A landscape with many valleys, sampled at points; each row gives a point and its height.
From any point a ball rolls to the lowest of the 2 points nearest to it. It stops when none of these is lower. Distance is the straight distance between rows; heights are no part of it.
Z202: [138 104 124 150 139 156  96  99 156  77 111 163 156 158 125 181 122 107
 137 169]  height 620
Z775: [128 210 146 143 156 150 144 147 122 133 106  81 167  63 113 140 123  86
 123 149]  height 246
Z884: [118 119 117 112  94  99 156 148 110 114 126 146 105 143  84  97  95 157
 150 147]  height 570
Z251: [100 156 192 104 129 126 107 100 108  75 139 113 172 163 165 164 181  85
 143 123]  height 417
Z13: [189 110  73 147 151 148 120 141 192 171 136 129 139 123 166 113 175 126
 123  85]  height 712
Z615: [119  95 133  87  66  79 139 116 124 142 167 135  72 141 126  90  96 165
 111  96]  height 709
Z303: [145  85 110 115 126 107 145 109 104 100 145 151  88 168  97 103  46 127
 126 167]  height 204
Z606: [122  99 135 120 145 105 138 134 106  84 134 132  94 182  74 135  64 120
 156 162]  height 437
Z698: [117 223 174 127 162 175 123 130 123 126 115  79 178  99 131 161 142  76
 129 150]  height 108
Z787: [131  95 109 139 108 106 129 153 121 155 142 135 101 104 157  98 160 135
 126  71]  height 910
Z20: [127 105 122 102  80  74 140 148 119 130 147 122  82 134 100  80 100 195
 134 138]  height 651
Z882: [146  89 110 152 136 145 101 127 164 112 109 165 137 136  99 168 102 128
 133 156]  height 654
Z579: [119 180 138 140  96 105 140 152 143 167 111  74 118  54 139  89 182 159
  96 117]  height 392
Z699: [165 116 123 115 114 132 102 152 182 171 142 112 118 108 180 130 181 139
 140  73]  height 685
Z441: [110 107 129 110  97  98 142 165 132 172 128 122 128 117 104  87 157 160
 124 104]  height 259
Z228: [140 151 101 142 178 161 117 153 140 121 109 105 161  90 131 159 141  66
 150 158]  height 457
Z42: [116  92  94 117 133 137 142 123 102 161 148 164 108 155 109 110 101 140
 136 127]  height 489
Z261: [110 146 132 144 150 178 115 122 109 113 115 150 140 152 140 163 165  90
 165 153]  height 700
Z41: [125 144 149 123 116  81 185  95  77 114 146 135  83 161  67  86  36 166
 112 167]  height 854
Z752: [126 158 144 147 165 150 119 141 112 100 116  87 177  85 110 156 126  70
 125 163]  height 367
Z956: [129  93  89  81 104 108 154 107 105 155 157 169  98 134 123  81  54 153
  83 112]  height 821
Z233: [ 90 137 197 115 112  76 149 104  89  57 127 125 139 169 136 180 113 135
 164 165]  height 543
Z2: [145  92  74 155 126 129 114 153 159 134 124 118 141 118 130 134 127 163
 111 107]  height 467
Z59: [135 144 153 113  90 127  94 153 153 179 131 102 105  95 183 112 200 148
 107  78]  height 666
Z79: [104 136 150 114 129  93 194  71  62 101 144 170  85 163 107 109  34 115
 129 158]  height 679
Z532: [ 89 207 201 137 149 143 126  98 115  97 123  75 182 100 139 172 160  77
 123 137]  height 219
Z643: [122 173 147 132 134 139 117 165 152 192  93 113 107 112 118 104 176 132
 134 118]  height 645
Z863: [ 91  97 122 124 123 116 148 138 126 163 143 135 112 136 109 106 120 165
 126 107]  height 373
Z432: [136 128  95 149 151 160  99 157 137 130  96 128 169 118 106 156 128 141
 122 136]  height 377
Z817: [124 206 125 135 133 140 130 154 132 178 108  76 130  54 144  94 172 125
 110 145]  height 431
Z282: [ 98 231 153 154 143 144 157 144 110 129  95  95 148  93  99 135 157 119
 134 156]  height 334
Z173: [129 125  98 146 138 138 116 165 142 132 111 106 134  83 114 122 143  92
 149 137]  height 521
Z302: [125 109 124  92  56  70 172  91 109 134 155 133  63 143 131  58  65 163
  75 111]  height 751
Z516: [157  56  86 101 111 101 136 106 121 142 172 154 109 148 134  92  80 165
  93  89]  height 853
Z8: [131 126 169 145 150 156 101 108 148  73 110 137 186 156 144 196 138  85
 147 145]  height 587
Z343: [100 179 156 141 153 160 116 126 113 124  95 114 130 121 140 145 177  92
 167 180]  height 684
Z370: [159  67  63 159 125 135 124  88 166 110 168 176 122 158  89 128 101 132
 114 155]  height 346
Z549: [138  67 151 102  57  76 121 124 127 116 174 122 106 128 168 119 141 168
  96  65]  height 885
Z166: [124 164 130 149 106 102 110 169 124 152 111  92 114  84 126 113 161 181
 112 113]  height 337
Z310: [117 143 157 136 117  90 169 127  74  92 133 165  79 163  71  92  85 166
 122 153]  height 892
Z706: [144  86 120 140 114  87 110 169 144 133 118 117  89  86 129 106 123 147
 104 111]  height 793
Z373: [140  67 103 104 106 129 122 107 144 179 156 163 115 143 165 117 139 163
 116  83]  height 641
Z802: [106 132 121 108  93  86 168 101  96 132 147 151  70 153  95  70  53 172
 106 130]  height 801
Z808: [ 83 155 185 126 131 113 172  84  73  89 111 164 123 176 109 141 114 130
 165 153]  height 533
Z27: [141 228 131 128 158 173 132 145 134 188 109  72 138  78 143 104 144  97
 110 128]  height 460
Z881: [ 92 168 180 130 137 135 124 116 112  88 108  99 152 124 165 173 161  83
 170 175]  height 667
Z272: [155 121  92 150 132 150  87 156 147 148 145 116 139 105 139 127 161 147
 100  85]  height 349
Z185: [ 94 134 125 139 118 121 149 166 105 112  97 134 123 129  87 113 136 148
 152 136]  height 495
Z472: [ 93 151 160 138 133 126 173 101  96 113  89 176  96 151 101 108 105 142
 139 149]  height 573
Z758: [144  90 140 102  81 136  94 128 180 150 154 129 119 130 187 141 180 142
 116  61]  height 682
Z951: [191 221 109 127 179 182 101 152 145 189 116  67 143 104 150 124 158 101
 104 125]  height 494
Z862: [118 113  85 134 141 172 126 131 129 140 133 164 127 149 117 143 131 135
 156 133]  height 581
Z942: [169  56  67 145 102 118 110 112 175 137 147 145 132 132 166 123 151 154
 116  96]  height 768
Z720: [136 162 144 120 147 157 114 170 143 132  96 117 167 109 117 153 132 128
 134 165]  height 490
Z407: [119 125 111 123  99 119 128 170 146 165 118  94 141 108 130  85 187 137
 119  88]  height 149
Z974: [108 126 148 130 138 144 150 122 115 156  93 181 109 146 103 106 113 146
 137 128]  height 607
Z68: [149  79  58 144 134 135 134  78 138 141 167 188 102 158 116 114  65 123
 101 132]  height 189
Z330: [138 165 155 129 181 168 103 108 137  98 134  93 195 131 171 197 160  68
 144 156]  height 208
Z275: [139  58 131 100  84 134 115  95 152 146 175 148 126 158 194 133 160 155
 105  51]  height 668
Z65: [148 129  96 139 159 146 136 153 159 178 125 127 121 115 158 115 173 126
 149 103]  height 674
Z952: [140  92  72 132 149 150 151  58 133 117 140 211 129 164 120 136  70 110
 128 155]  height 371
Z947: [108 112 102 137 140 141 133 123 103 104 112 156 139 157  98 148  96 133
 148 150]  height 611
Z259: [110 171 139 164 153 128 146 168 117 129 102  96 140  91  87 128 162 136
 136 135]  height 391
Z569: [130 123 139 134 104  82 131 167 137 127  90 104  98  79  99  95 120 140
 116 133]  height 769
Z554: [127 158 149 120 100 136 133 139 154 181  99 120  97 106 150  86 199 160
 115  96]  height 655
Z671: [103 118 149 126 141 127 167  95  78 114 124 176 102 150  95 105  70 108
 127 137]  height 619
Z481: [106 159 150 144 150 146 152 149 121 109 100 125 149 136  86 140 138 125
 150 134]  height 445
Z965: [124 107 137 122  77  82 133 148 129 134 158 109 107 111 153 107 176 169
 115  78]  height 896
Z900: [134 158 107 140 133 145 110 163 141 143 106 115 143  91 122 127 149 157
 107 109]  height 238
Z157: [148  76 102 128 124 128 125 127 134 105 131 161 114 158  93 122  65 152
 120 142]  height 432
Z24: [144  80  80 130 139 154 124 118 137 176 154 165 135 151 129 101 122 156
 126 102]  height 585
Z174: [146  70 110 130  86  75 107 149 149 123 164 113  86 115 143 105 131 142
 120 105]  height 817
Z47: [101 169 181 142 127 101 142 127 110  74 114  94 137 105 125 162 139 109
 157 188]  height 637
Z603: [105 132 158 152 145 125 123 133 109  61 104 110 146 147 119 167 123  96
 169 184]  height 593
Z158: [122 100  97 115 132 147 154  70  97 119 139 172 135 173 111 137  45 121
 114 160]  height 498
Z807: [ 95 126 145 134 130 114 160 130 107  70 122 124 129 163  94 155  97 115
 158 157]  height 535
Z253: [120 188 191 108 157 154  92  94 146  93 139  71 204 112 200 188 159  65
 124 131]  height 336
Z380: [138  87 101  76  79  77 156  82  94 162 184 138  92 148 151  71  58 152
  74 103]  height 788
Z453: [ 87 117 194 113 128 108 144  78  87  62 130 164 137 183 124 168 102 106
 159 137]  height 500
Z703: [134 157 171 130 154 170 115 139 156 110  99 120 178 134 130 190 134  98
 142 149]  height 555
Z384: [179 193 162 125 193 184 111 117 141 134 124 110 186 121 157 172 148  44
 146 155]  height 339
Z208: [148  46 107  95  72  92 111 107 133 128 188 128 106 151 149 115 104 165
  94  85]  height 872
Z181: [192  80  81 145 121 154  88 127 176 157 148 150 138 128 161 130 192 144
 109  79]  height 741
Z982: [ 98 169 188 103 145 118  73  91 129  89 130  82 182 138 190 184 181  83
 139 114]  height 390
Z922: [157  59  75 135 119 109 113 152 145 124 152 149 112 131 108 132 109 156
 112 132]  height 549
Z955: [131 118 130 141 130  95 119 171 135 109 107 102 111 115  86 123 100 155
 122 158]  height 732
Z760: [130 104 124 154 149 112 103 165 149 119 117 143 109 117  90 160 102 127
 129 139]  height 688
Z144: [117 140 141 136 141 151 122 141 128 154  95 158 104 115 113 103 155 135
 141 120]  height 631
Z693: [140  95 117  98 144 119 159  89  91 130 156 170 113 164 106 108   9 112
 108 149]  height 448
Z840: [135 136  90 156 165 186 127 143 138 153 113 126 129 134 142 141 160 116
 163 125]  height 635
Z774: [ 95 110 162 124 135 134 120  82 117  56 134 156 160 185 125 177 139  94
 160 127]  height 474
Z426: [157 179  86 139 164 172 117 154 135 158 115  92 159  76 139 131 141  96
 140 129]  height 526
Z451: [ 90 101 185 112 125 102 111  89 105  59 133 123 171 163 167 171 145 111
 157 123]  height 446
Z563: [157 143 107 124 133 133  97 157 149 168 125  87 131  62 159 102 178 110
 114 110]  height 612
Z522: [170 161  77 124 163 165  98 152 169 170 110  89 142  86 172 123 169 103
 118 106]  height 577

Where does a ball stop that starts at each point below?
Z615: Z698
Z699: Z472
Z233: Z330
Z706: Z900
Z758: Z407
Z808: Z330
